Points, in no order, along strands that fork, close into loops and pass close to each other.
Two points are linked if the straight distance between their rows is under 56.1. Some points are linked to none.
Z614: [ 27  -9  27 -40 -12  -2  19  13 -30  29 -35  40  15  -9 -23  10 -30  -9
  40  -1 -23  -5]
Z787: [ 17 -15   8 -21 -34  20  12  -5 -26  15   0  18   5  -1 -62  13 -25 -16
 -19  -5 -23 -10]
Z423: [-32  -2 -20  17 -14 -19  -9  10   8  14  23  -7  -2  21 -23 -29 -39   5
 -14   9   0  37]
Z54: [-27  -6  28  44 -23  46 -18  12  22  16   6   4  -3  13 -34  18  -3   9
 -23 -27 -24   5]
Z655: [ 17 -31  10 -46 -10 -38   6   8 -26  21 -35  41  -1 -16  16  -3 -17  15
  32   7   0  21]
Z459: [  0 -23  -3 -26   2  -9 -12  17   2  25  19  17  -6   6  10  -9   9  -3
   5  15 -10  38]
Z41: [ 17 -22  33  10  10  -3  -1 -19  12 -12 -25  -3  -2 -18  26  13  26  10
  17 -15  38   0]
Z618: [ -1 -11  49   0  21 -20   1  -9  26   3 -30  12   0   2   9  11   6   7
  28  -5  34  38]
Z168: [-14  14  31 -14  39 -20   2  17  20  13 -15  16  12  35  -9   1  -2 -16
  41   6  -7  33]
Z862: [ 27 -16 -23  -5 -37  -2   1 -11 -22  -2   1  -3 -10 -18 -22  -4 -25   4
 -28   2   2  -1]
Z939: [ 42  20   4  11 -10  12  15  -8 -10  -3 -55  -5  16 -15 -13  26  -2 -20
  -2  -7  14 -38]
Z994: [-18  -3  24  44 -21  50 -21  11  25  11   5   9  24  11 -13  23   6  -9
 -22 -42 -28  10]
Z117: [  7 -34  12  39 -30  14 -29 -10  23  13  11 -23 -42 -36  11 -23  -9  36
   5  -6   1  13]
Z127: [ 24   4 -21 -18   5  33   6 -18 -31 -24  15 -13  -4 -23  -1   3  20  12
 -18  -2  -1 -44]
Z405: [ 25 -32  -8 -55 -33  12 -12   8 -35  25  11  32  -5  -1  -3  16  15   1
   0  -4 -10 -15]
Z96: [ 33 -22  15  22 -39  22 -12 -13  -1   7   0 -17 -16 -22 -21  -7 -16  18
 -17 -10   8 -15]
Z822: [ 33 -16  29  -5 -22  33  -6  -7  -7  13  -2   7   3  -7 -20  16  18  -6
  -6 -14   0 -33]
Z465: [ -2 -19  14  37 -23  20 -23  -1  24  17  14 -16 -31 -13  -7 -17 -14  24
  -4  -4  -4  16]
Z361: [  4  -3 -27 -11 -30 -40   6  10 -10  25 -26  20  -1 -13   1 -28 -21  16
 -25  40   5  31]
Z843: [ -4 -18  30   5   0  32 -10  -5  18   1  21  -2 -13 -20  15   7  42  11
   1  -9 -13 -14]
Z101: [ 32 -26 -29 -29  -5 -33  -9  -5 -21  -3 -11   5 -21 -23  46  -5  17  18
   4  12  23   1]
Z259: [-31  -2  18  62 -21  25 -17   6  25  10  -1  -8  -3  20 -32   1 -22   9
 -22 -18  -5  12]
Z784: [  0  -4  23  21 -24  59  -9   1   0  -2   4   9  19   2 -19  32  23   0
 -33 -37 -23 -26]
Z106: [ 47  -9  -5 -35  -1  -3   4  -8 -28  -8 -19   5 -10 -20   7  19   2  -1
  28 -10   7 -42]
Z734: [-26 -13   4   8  -7  24  11  18  -6 -11  23   5  -7  30 -66  17 -19 -17
 -28 -15 -37  -7]
Z173: [-18  -8 -35 -16  -9   4  17  13 -21 -21  25   8  -7  20 -38  16  -7 -14
 -37  -7 -28  -8]
Z6: [ -4  -6  31  17  24  11  -1  -8  19 -19 -25   9  34  11  24  33  20 -18
  27 -46  17  32]
Z687: [ -1  -1 -17  45 -10  11 -17 -18  12 -20  17 -38 -27 -25  23 -37  -9  36
 -11   6  16  -3]
Z773: [-25  27 -15  42   0 -22   7 -16  12 -14  12 -30   8  22 -22 -21 -27 -11
 -18   3  13  -9]
Z756: [ 18   4 -28 -14  12  26  -2 -19 -24 -30  18 -20  -8 -29  21 -15  19  18
 -16   7   4 -30]
Z530: [ 31  11  11 -35  22 -28  15  -1  -1 -28 -24   3 -17  -8  17  23  -6   7
  36 -10   1  -7]
Z726: [-61  22  -4  26  13  33 -20   0  11 -17  40 -20  -5   3   1  -6   7  29
 -17 -10 -20 -25]
Z983: [  6  -2   4 -37  43  14   5   7 -13 -20  15   4 -13   6  19  20  41   7
  27  -8 -11 -13]
Z333: [-27  32   2  13  37  30  -7   3   6 -21  -4  -8  41  26  28   8  41 -11
   3 -17  -4 -20]
Z503: [ 27   0 -12  18  10 -11  -3 -19   6 -16   0 -24 -12 -22  29 -29   8   5
   4  17  27  -4]
Z946: [ 33 -15  27   5 -20   6  -3  -6   4  23 -14   1   5 -13 -24 -15 -14  -5
  -2   8   5   6]
Z720: [ 24 -14  12 -30   1 -38  14   5 -15  13 -43  23  -1 -22  15  -6 -34   3
  35  11  -1  25]
Z880: [ 22  -3 -14 -31  27   9   4   0 -23 -17   8   0 -12  -8  21   9  31   5
  17  -2  -4 -18]
Z981: [ 25   5 -11   3  18  -7   2 -10   0 -11  -1 -13 -10 -11  17 -11  10  -5
   7  12  15  -5]
Z193: [-19  -4  11  57 -12  43 -33 -12  30 -17   1 -10  26 -27  32  -2  12   4
  -8 -37 -17   3]
Z74: [-22  42 -36 -17  26 -11  22  15 -10   1  11   4   9  25 -19  18 -12 -34
   2   8 -10  -4]
Z220: [ 26 -49  32   6 -39  14 -18 -18  10   9  11 -10 -20 -40  12  -5  11  21
   9 -14  14 -23]
Z581: [ 34   4   0  30 -24  23   5 -22  -5 -19 -20 -18   8 -24 -14   2   2   5
 -32 -11  18 -39]
Z108: [ 33   2 -16 -16  -8 -10  10  -4 -18  11 -17   5  -2 -15 -10   2 -22 -16
  -1  16   2   1]
Z697: [ 51 -12  13 -10 -32  16   1 -16 -15   7 -29   6   8 -21 -22  14  -4 -11
   7 -10  19 -58]
Z299: [-12   0  21  50 -10   8 -20  -7  40   1   2 -16   9   1  25 -17  16   3
  -6  -6  12  10]
Z50: [ 43 -11 -27  -6 -26   0   1 -19 -24  -8   0 -11 -13 -31  -1  -6 -10   6
 -17   3  15 -20]
Z59: [ 41  14  15   0   1  -8  12  -2  -2  -1 -54  -4   6 -12  -5  18 -10 -17
  17   1  14 -22]
Z305: [  9  -3  28  14  13 -26   2  -5  22  15 -28   3   7   2   0 -25 -15 -12
  25  23  20  33]
Z622: [ 27  41 -10 -37  15   5  25  19 -19 -10 -24   4  -3   5  -9  43 -16 -20
  21  -2 -27 -24]
Z491: [ 16 -38  28  27 -28   8 -21 -18  25   5  10 -20 -29 -43  22 -17  11  27
   5  -7  11  -1]
Z142: [ 22   5   4 -47  24 -16   6  14 -10  -8 -13  16 -13   8   7  24   3  -4
  33  -5 -17   5]
Z461: [ 47  18  -6 -14  -4 -13  19  -1 -16  -2 -48  -7  -6 -27   5  19 -34 -13
  23  10   7 -26]
Z570: [-12   4 -13 -33 -13 -19  21  29 -24  40 -18  47  14   8 -19  -4 -11   1
 -11  29 -24  30]
Z416: [ 18   6  18  -9  31  -4   9 -11   1 -36 -27  -6  -3  -7  24  17  30  16
  25 -14  19 -16]
Z595: [ 11 -22 -17 -45 -27  -3  -7  16 -23  29   8  28  -8   6  -4   8  15  11
 -22  12 -15  10]
Z444: [  3  -1 -42   5  -4  17   1 -19 -23 -43  19 -25 -15 -23   5 -16  -3  27
 -33   2   2 -23]
Z474: [ 29 -28   0 -48 -13  26  -7   0 -33  11  24  19 -10  -5   0  23  25  -4
  13 -14 -12 -32]
Z394: [-44  26 -12   4  25  38  -9  -5  -1 -32  36 -21   7   5   3 -10  15  14
 -26  -1 -13 -34]
Z664: [-15  -5  58   1  23 -17   1   0  28   9 -36  22  17  17   0   9   4   1
  33  -8  23  50]
Z775: [ -2 -21 -10 -17 -19 -11 -13  18   0  28  14  16  -3   3  -1 -20  -3  12
 -15  18  -9  42]
Z293: [-69  25   0  63   7   7 -28  -9  18  -7  24 -40   7   7  17 -19  -5  35
 -12 -15  -1 -19]
Z22: [ 37 -42  40   2 -37   9 -13 -10   4  24  -8   1   0 -25 -15 -12  -9   4
   7  -1  14  -6]
Z419: [ 38 -20  19 -21 -37  12   2  -7 -21  30 -16  21  13 -19 -41  -1 -25 -10
   6   3  -1 -18]
Z542: [-22  40  -8  14  28  39   5   3  -1 -20  -8  -4  43  26   0  19  32 -18
 -16 -21  -7 -29]
Z525: [-16 -13  35  -2  29  -2   0 -15  26  -5   4   3 -17  -8  29  14  35  17
  25  -9  31  22]
Z53: [-19 -11  -1   7  26  -6 -10 -18  19 -17  31 -21 -18 -19  51 -27  30  15
  18  14  17   9]
Z612: [ 11 -38  10 -32  17  -8  -3 -16  -8  -9  19   5 -28 -26  36  12  30  23
  27  -7  21   8]
Z140: [ 10  10   0 -21  37 -41   5  -5  11 -26 -12   0 -20   4  31   3  -2   7
  39   2  15  24]
Z672: [ 19  -5 -13  26  -3   2  -9 -23  10 -20  14 -33 -18 -31  33 -37   5  22
  -6  14  24  -5]
Z638: [-47  36 -20   8  25 -11   7   5  -4  -4  48 -20  13  32 -11 -10  -1 -14
 -12  -5  -5 -15]
Z438: [  8   6  30  -2  25   1   2   9  14   0 -24   9   8  21  -1  18  22 -16
  21  -8   2   5]
Z648: [ -6 -22 -14 -42 -18   5 -12  28 -12  31  27  26 -10  13  -3   8  22  12
 -22   7 -25  20]
Z240: [ 48 -28   3 -31 -10 -18  -4 -13 -20   2 -22   7 -11 -28  12   5 -11   1
  30  -3  22 -24]
Z645: [-23 -21  29 -13  17  25  -7  -1  20   7  37   6 -20 -12  19  10  50   5
  13  -9 -19   0]
Z352: [-41  41   1  38  17  10  -5   1  12  -1  14 -15  45  39   4   1  16 -15
 -17 -20   1 -17]
Z411: [ 24  -4 -12 -23  -5  22   5  -3 -24   5  18   7  -7  -2 -21  16   8  -8
 -15  -5 -13 -16]
Z588: [-19   3 -13 -35   2  -6   7  33 -12  34   9  37  16  23 -25  -1  -5 -12
  -9  17 -27  35]
Z685: [ -4   9 -45 -17   3 -10   1   7 -13  -2  22   4  -5   7   7  -3   8  -3
 -23  12  -2   7]
Z717: [ 20 -12   5 -67   9 -31   5  13 -19  -7 -16  29 -16   3  20  28   1  13
  33 -13 -12   9]
Z662: [ 20  -5  15 -31  -9   6  16  12 -25  37 -17  33  15  -2 -36   5 -21 -17
  14   9 -24  12]
Z708: [ 29  -7 -33 -36 -15 -42   2   8 -23   9 -34  12 -22 -17  34   1   4  16
  -5  28  14  -4]
Z406: [-40  18 -24  43   4 -24  -4 -10   4 -12  36 -40  -3  21  -7 -29 -29   9
 -14  -3  12  -3]
Z993: [ -9 -14  20  18  14   8  -8 -19  23 -18   8 -16 -10 -24  42 -12  37  14
   9   4  21  -1]
Z146: [ 16 -38  44  -8  -1   0  -2 -25   7  -2 -14   6  -9 -29  19  24  24  23
  24 -22  46  -8]
Z412: [  2   4 -15  57 -16  -8 -15 -19  19  -9   9 -36 -21  -8   6 -38 -26  23
 -10   9  26  11]
Z66: [  0   7  16  -9  33  28   1   5  -1 -11   7   3   0  10  10  16  46  -3
  12  -8  -7 -18]
Z682: [  5  25   1  -6  44   3   8  -4   0 -36 -17 -13   2   6  27   3  35   8
  23  -2   8 -20]
Z445: [-25  -2 -16   8  19 -18 -15  -8  20  -2  45 -21 -14  -4  51 -34  20  13
  16  15  10  18]
Z677: [ -8  31  -5  11  21 -13   3   2  14  13   5  -8  10  26  -8 -13  -7 -24
   9  15   7   7]
Z904: [-31 -13 -18  -5   0  19  11  22 -13 -20  41   7  -9  30 -46  18  -7 -10
 -31 -18 -37  -8]
Z571: [-33  13 -36 -12 -19 -38  25  18 -11   9 -16  19  10  12 -20  -2 -31 -13
 -30  35  -8  20]
Z300: [-12  -6 -36 -23 -20 -12  19  12 -23  -7   2  15  -2  11 -34  16 -14 -16
 -38  10 -24   3]
Z143: [  9  26  -7   0  23 -40   6   1  12   1 -29  -5  -2   5  16 -13 -26 -19
  35  23  10  22]
Z377: [ 22 -29   9  -1 -39  29 -12  -6 -12  14  19  -1 -20 -13 -30   1 -16  14
 -14 -13 -11  -6]
Z313: [ 44   0 -22 -19 -11 -22   8  -4 -23   6 -36   1  -7 -30  13   4 -27  -9
   9  16  11  -8]
Z839: [-45   0  28   6  29  29 -11  -2  28  -9  17   4  12   2  37  12  58   2
  12 -15  -9  -3]
Z447: [ 27 -35  44  -8 -18  20  -9  -7   2  14 -12   9   3  -9  -3  18  23  -2
  13 -16  13 -24]
Z719: [ -4 -13  10   9  -7  33 -16  -2  12   4  35  -9 -23 -19  10  -6  24  22
  -6  -7 -18  -7]
Z169: [-38  21 -48  18   8 -31   7  -9 -11 -25  36 -30   5  16   2 -25 -17   1
 -22   5   6  -9]
Z393: [-24   6 -37  20   2   0   4  -5  -8 -34  31 -21 -10   9 -12 -16 -15   8
 -28  -2  -3 -11]
Z258: [-34  32 -17  14  20  10  14  -2  -1 -21  32 -14  11  26 -23  -1   4 -12
 -23  -2  -6 -27]
Z863: [ 22  21 -22 -52   4   3  19  20 -35   6 -16  19  -2   4 -10  42  -9 -18
  13  -3 -28 -16]
Z665: [-46  -7 -20  25  -9 -19  -5  14   1  -1  27 -12  -5  31 -34 -19 -42  -3
 -15  -4 -10  23]
Z859: [-29  -1 -31 -15 -22 -28   4  23  -8  14   5  19   2  20 -23 -13 -16   5
 -34  23 -10  29]
Z495: [  5   5 -35 -18 -30 -34  17   8 -21  17 -32  17  -3 -13  -2  -4 -25   3
 -29  39   3  14]
Z104: [-78  23  -2  30  18  14 -17   8   3  -8  56 -23  -3  18  -6  -8  -2  20
 -11 -18 -20 -21]
Z135: [-10  35  16 -13  37 -33   9  16  19   3 -24   6   9  31   0   1 -18 -19
  46  10  -8  23]
Z81: [ -9  16  20   2  28  21   1  16  15   7   3   9  15  32  -3  17  35 -18
   7  -9  -7  -3]
Z281: [-20 -16  25 -12  35   7  -1  -5  18  -5  26   4 -20  -2  26   9  42   8
  27  -2   6  14]
Z407: [-50 -28 -20  41  -6  -8  -3  24 -12 -11  15 -11 -15  38 -44 -12 -44 -11
 -11  -8 -23   5]
Z266: [ 40 -37   9 -34 -35   2  -8  -6 -24  25  -6  19   2 -22 -13  -4 -15  -4
  12   2   6 -14]
Z246: [ 30 -10 -37   1 -23   8   2 -23 -28 -27  12 -20 -16 -34   5 -11  -6  22
 -30   0  11 -26]
Z276: [ 31   6  27  -6  12 -21  12 -14   7 -37 -50  -1   6 -15  23  30  12  15
  25 -27  28 -16]
Z718: [-10  10  15  55 -25  12  -7  -3  26   4 -17 -11  19  19 -33  -9 -23  -6
 -27  -8   8  13]
Z126: [ 51 -18  10  11 -41  19  -4 -23  -9  -1 -17 -11   3 -31 -12   0  -2   5
 -11 -12  25 -52]
Z269: [-13  11  48 -18  37 -25   9   9  28   0 -25  22   8  30  -7  11  -1   1
  41  -6   3  39]
Z724: [-10  42   3  19  17 -23  11   3  18  20 -26  -7  23  24 -17 -10 -26 -30
  16  23  10  10]
Z952: [ 52 -20   6  -1  -6 -11  -1 -21  -8  -5 -20 -10 -10 -33  13  -5   2   2
  12   2  30 -27]
Z382: [-32   7  31  15  19 -15 -11  12  33  35  18  -2  19  35  -3 -22   3 -19
  21  12   2  30]
Z342: [ -1 -17  31  15  14   4  -4 -14  21  -9  -7  -4  -2 -11  30   5  37   5
  12  -7  25   5]
Z529: [  7  15 -33 -13  23  -5   3   3 -10  -4  14  -2  -4   6  10  -4  12  -9
   1  10   1   1]
Z228: [-34  25 -18   4  22  29   9  -3 -10 -40  34 -15   7  13 -19  -1   9   1
 -31  -4 -14 -38]
Z374: [-27  13 -26  -9   6 -12   0  15  -1  11  32   6   7  27 -19  -8 -12 -17
 -15   7  -9  20]
Z378: [ 36 -58  29 -13 -44   5 -20 -16   1  19   9   1 -13 -35   1 -11  -6  14
  17  -6  19 -14]
Z949: [ 16  -1 -11 -53   4   8   5  20 -30  23  -1  30   1  14 -19  29   5 -17
   8  -1 -28  -1]
Z771: [-37 -10  28  45  -4   9 -25 -11  50   3   9  -6  13  -6  38  -7  29  -1
   7 -19   0  21]
Z856: [-26  -2  15  54 -17  38 -31  -2  32   1   6  -7  -5 -17  14  -1  17  24
 -10 -26 -18  -3]
Z436: [ 24 -12  16  32 -18  49 -13 -13  -2 -15 -13  -2  38 -21  14  18  18 -14
 -15 -42  -2 -19]
Z985: [ -3  28 -24  10  20  17   7 -16  -4 -28  12 -21   3  -3   3 -13  12   2
 -19  10   8 -28]
Z312: [-16  20  -8  36   1  26  -2 -13   9 -26  12 -22   4   3  -4 -10   6  13
 -28  -4   5 -23]
Z776: [ -9  12 -16 -10  39 -44  -3   1  10 -11   6  -6 -10  20  38 -12   5  -3
  39  12  15  24]
Z761: [-56   1  25  18  18  23 -22  -2  40   0  29  -1   7  -3  36  -2  49   7
   7 -14 -20  -4]
Z969: [ 14 -21  33 -14   7   5  -4   5   6  21   1  10  -3   1  -8   0  11 -10
  17   6  -3  17]
Z842: [  9  -4 -16 -47 -14  12  12  13 -33  22   5  31   6  10 -38  26  -5 -19
 -15   2 -31   2]
Z793: [-19  -3  18  29  -7  16 -19   6  32  21  27  -9 -15   8  -7 -14  -1   9
  -3  -3 -10  17]
Z667: [-32 -11  42  21   4 -10 -16   6  45  32  18  -2   7  19   2 -27   2  -8
  20  14   1  41]
Z397: [-16  46 -22  -8  14 -30  25  20  -4  17 -27   6  16  13   0   1 -55 -27
  22  32  -8  23]
Z373: [ 42   2 -12 -24   3  17   8 -12 -31 -11  -7  -3  -5 -19  -1  15  15  -1
   7  -7   2 -47]
Z925: [  5 -11 -39   7 -23  -5   0  -5 -14 -13  14  -9 -18  -5 -11  -9 -17  13
 -32   2   0   9]
Z515: [ 11  35  -9 -31   3 -20  31  29 -14   7 -40  15   5   0  12  19 -50 -13
  24  22 -24  15]
Z727: [-43   8  18  31   4  33 -24   1  35  -3  25  -5  -1  -9  24  -7  35  17
  -5 -16 -24 -11]
Z178: [  7 -38  -2 -16  -9  10 -14 -12  -1  -3  36  -6 -29 -38  39 -10  30  25
   6  -1  -4   1]
Z56: [ -1  18  17  39 -14   9  -2  -2  24  11 -23  -3  30  19 -28  -4 -11 -24
 -20  -2   7  10]
Z145: [ 30  -3  -9 -43  25 -20   8  -3 -22 -31  -8   4 -20 -14  31  17  15  15
  32 -12   2 -12]
Z829: [ 20 -45  39 -23   1 -11  -4 -20   0   8  -6   9 -17 -25  10  13   7  16
  32 -10  36   5]
Z88: [ -9  30 -15  -5  48   8   2  -3  -3 -26   7 -20   5  10  27 -13  29   2
  16  11   6 -22]
Z506: [ -2  41 -29 -22  10 -30  23  28  -8   8 -35  11   6   7  18  10 -43 -17
  19  29 -11  20]
Z160: [-33 -30 -14  30  -7  12   2  21 -15 -23  15  -8 -22  29 -53   4 -30 -10
 -20 -12 -33  -9]
Z301: [ 21   7   1  46 -17  24  -7 -22   8 -24 -18 -25  10 -19  10 -12   9  13
 -31  -9  20 -25]
Z750: [-70  21 -11  21  16  -9  -5  13  -7  -9  64 -25   1  32 -14  -9 -10   3
 -14 -20 -17 -12]
Z911: [-23   9  24  36  -6  14 -15   9  36  21  14  -4  12  24 -11 -10   4  -6
  -8  -5  -3  15]
Z545: [-33   3 -15  50  -2  16  -2  -8   2 -33  18 -27 -16   8 -17 -12 -17  19
 -22  -7  -1 -22]
Z696: [ 24  43  -1 -39  13 -11  27  26  -7 -10 -30   7  -2   5   7  33 -34 -17
  28   7 -32  -4]
Z815: [-45  42   1  18  40  15  -6   4   8  -8  15 -19  41  34  21  -1  36  -9
   1 -11   1 -24]
Z20: [ 18   9  24  20  -5   2   3  -2  16  18 -31   2  18   4 -22 -10  -8 -21
  -2  12   8  11]
Z252: [ 17  -7  30  10 -26  40  -5   0   3  13  -1   5   9   4 -32  18  10  -5
 -24 -18 -11 -18]
Z457: [  3  -1   6  29 -15 -23  -3  -5  19  25  -5  -2  11  -2 -14 -53 -42   1
   5  29  10  46]
Z458: [ 21 -40 -11 -32   5 -21  -6 -11 -17 -10   7   3 -25 -28  47   3  23  21
  20   0  25   8]
Z427: [-13  -1   4  44 -16  23   8  -6   3 -31  -6 -12  -1  15 -44  11 -13  -3
 -38 -17 -11 -23]
Z172: [-38 -11  43  36  -1  -6 -18  -3  52  20   6  -2  16  16  21 -10  18 -10
  13  -4  10  35]
Z552: [ 33  19  23 -29  20 -35  19 -12  10 -41 -35  -1 -14 -17  21  24  -3  17
  31 -18  16 -13]
Z19: [ 12 -28  43   3  -5  14  -9  -2  17  15  -3   4  -2  -6  -2   5  20  -3
   7  -3   5   7]
Z164: [ 32  19 -13   2   0   1  18 -14 -12  -4 -20  -8  -3 -16 -16   7 -13 -20
  -9  10  10 -16]
Z163: [-20   0  22  16  31  23  -5  -6  16 -23 -12   5  32  13  35  26  36 -10
  21 -37   8  15]
Z340: [-16   1 -23   4  13 -30 -14   3  15  10  33 -11  -4  14  33 -32   3  -2
  10  19  12  29]
Z879: [ 13  -5  -3 -34 -22  12  19   4 -33  24  -8  29  13  -2 -48  15 -25 -20
 -11   7 -26   0]
Z536: [  4  -9 -46  -5 -15   0  -9  -1 -14 -14  27 -10 -20 -16  28 -15  15  33
 -30   9   5   2]
Z821: [  7  -3  40  -1  20   0   2   3  16 -10 -35  14  16  15   7  32  23  -5
  23 -27  11  16]
Z572: [ -8 -13 -46  15 -23  -4 -12   1  -6 -12  25 -13 -26  -7  14 -19  -8  32
 -28   5   5  14]
Z900: [ 23 -35  20 -29  11 -32  -1 -14  -5   2 -11  10 -20 -23  20   4  -4  14
  33   0  32  27]
Z730: [ -5   0  29  35 -16  30 -12   8  26  16  -7   6  26  16 -14   7   6 -17
 -17 -16  -7  14]
Z498: [-38  43  -6  43   6 -24  14 -11  13  -5   1 -28  32  35 -25  -5 -16 -27
 -21  -2  11 -17]
Z97: [ 28  33 -15  12   1   7  25 -14 -11 -15 -36 -14   4 -14 -17  18  -8 -23
  -8   8  12 -36]
Z635: [ 33 -24  20 -25 -20  40  -6  -9 -20   6  14   9  -5 -11 -10  19  27   0
   7 -19  -1 -53]
Z283: [ -5  -2 -13  11 -13 -20 -10   3  12  19  12  -3   2   6  -9 -38 -32   0
  -8  22   4  42]
Z740: [ 43 -15  30  -8 -31  12   2  -7 -12  24 -36  15  16 -18 -36   7 -17 -14
   9  -3  11 -31]
Z512: [ 35 -24  24 -37  -7  -7   2   0 -21  22 -24  24   2 -13 -12   7 -13  -5
  33  -1  -2  -5]
Z845: [  6 -23  -3  -1 -28  24   5  -2 -19  -2  14   3 -14   4 -52  13 -22   0
 -27 -12 -23  -5]
Z555: [ 10   5   8  20 -15  31   6  -7  -2  -8   1  -6   2   3 -34  12   3  -2
 -33 -12  -6 -22]
Z875: [ -9  48  -2  -4  32 -43  13  12  16   2 -24  -8   9  27  13  -4 -32 -21
  44  18  -3  16]
Z79: [  2 -28  -7  -2 -18  23 -20  -2   2   3  40  -9 -36 -30  23 -10  18  30
  -3  -8 -18   2]
Z589: [ -7   4  -9  -1  27 -37  -9  -1  14   8  12  -7  -3  16  28 -25   1 -10
  29  21  15  31]
Z489: [-22  20 -31 -18 -11 -24  36  23 -22  17 -30  27  15   3 -16  12 -44 -21
 -12  37 -14  20]
Z695: [ -7  19 -36 -26   9  -3  20  14 -18   2   4  14   3  14 -25  21 -10 -28
 -17  10 -16   1]
Z692: [  8   6  10  43  -5  -4 -12 -12  29  -1  -3 -21   1  -1  11 -26   3   1
  -7  10  22   4]
Z846: [  9 -24 -28 -11  -7  -8 -14  -2  -2  -5  27  -7 -22 -22  44 -18  24  23
  -8  12   7  12]
Z204: [ -4  16 -13 -30  -4 -12  30  27 -27  32 -28  42  19   3 -18  11 -31 -13
   6  23 -30  24]
Z439: [ 19 -27   0 -61  -6 -41  -2  10 -23   9 -28  33 -16  -7  28  13   1  20
  25   1   3  11]
Z522: [  3   1   8  51 -16  47 -18  -9  11 -18  -5  -9  31 -13  15   5  11  -2
 -25 -35  -6  -8]
Z84: [ -5 -13  -3 -39   0  11  -1  28 -12  35  23  32   7  18 -22   4   5 -11
  -7   8 -30  31]
Z669: [ -7   2 -58  -8  -6   0   2  -6 -23 -33  24 -11 -12 -10  19 -12  11  25
 -39   9   3 -11]
Z915: [  7   4 -22   0 -15 -39  11   6  -7  25 -30  19  12 -15   9 -32 -39  -3
  -1  39   4  40]
Z28: [ 13 -11  12 -26  27 -44   1 -15   7 -13 -10   7 -26 -15  30   3  -7  23
  35  -2  36  39]
Z702: [-22  44 -20   9  13 -38  20   5   2  25 -17  -5  23  16 -10 -16 -52 -30
  17  31   3  22]
Z479: [  6 -34  26 -33  10  -6  -4  10  -3  26   7  27  -1   1  -3  -3   4  -4
  25   9 -10  37]
Z832: [ 18   6 -35 -32 -27 -32  15  11 -29  19 -41  19 -10 -17  12  10 -17   6
 -17  35   5  -4]
Z265: [-12  -4 -48 -30 -25 -23  20  12 -25 -12  -2  13 -17   8 -19  18   7   4
 -50  21 -13 -15]
Z613: [-24  34 -35  -7  39   9   5  -4 -10 -21  32 -18   8  12  11 -15  17  -3
  -6   8   1 -22]
Z171: [-31  30  15  24  21 -23  -8   5  27  28  14 -16  27  40  -3 -18   0 -21
  10   7  10  12]
Z13: [-44  31 -29 -16  18 -21  12  22  -8  11  34   5  16  40 -28   3 -13 -35
  -9   2 -13   8]
Z237: [ -6  51 -11  -2  35  25  18   8  -5 -19 -14  -2  20  24 -14  24  26 -19
  -1  -8 -10 -33]
Z929: [ -5   3  -5  43 -21   0  23  -5   4 -37 -23 -20   3  14 -55   3 -31 -25
 -31  -2 -11 -23]
Z942: [ 19  10  12 -11  16 -38  14   4   4   2 -45   8  -2 -12  12 -11 -39  -9
  37  19   5  27]
Z197: [  7  10  -9  18  -7 -37   9  -3   6  24 -23   7  17 -12  -1 -45 -46 -12
  12  37  10  44]
Z122: [ 17  -8  16  41 -29  27 -13 -11  14  -1  -5 -18  -8 -17  -5  -5   1  15
 -23 -13   7 -11]
Z224: [-19   6 -31  -1   1  -3  -5  11   0   2  40  -2  -6  17  -3 -12  -3  -1
 -19   5  -6  14]
Z857: [-12 -21 -13 -19 -32  -9  -4  24 -11  30   7  27  -2  10 -21 -16  -9  23
 -28  17 -17  38]
Z523: [-38   3  22  11  36  19  -5  -9  20 -22  -2  -1  21   9  44  16  49   3
  19 -21  10   6]
Z604: [-11   6 -48 -28 -11 -24   8  16 -16   2   5  13 -14  10   0   4  12  10
 -39  23  -1   2]
Z630: [-41  37   5  48   1 -12  -1  -2  20   8   7 -21  40  42 -18  -4 -10 -20
 -23 -16   8  -6]

A piece is two or more points that can be reached from each other along the links. Count, over all rows, the pieces, the separate loops (a circle has one, a figure eight two, a Y none), the forks (points with three links) and the tips (points with one).
pieces: 8
loops: 9
forks: 11
tips: 9

A tip is a point with one link. Name the tips that can be reached along the links from each point below, in the order of the rows.
Z771: Z692
Z672: Z612, Z412
Z727: Z618, Z436, Z237
Z281: Z952
Z84: Z784, Z929

A fork is a point with three links, a tip a point with one. Leave the first point through the second and follow the links. Name the first fork or tip that comes.
Z122, Z301: Z879
Z53, Z445: Z342
Z416, Z682: Z237
Z439, Z655: Z618
Z952, Z240: Z444
Z859, Z857: Z822
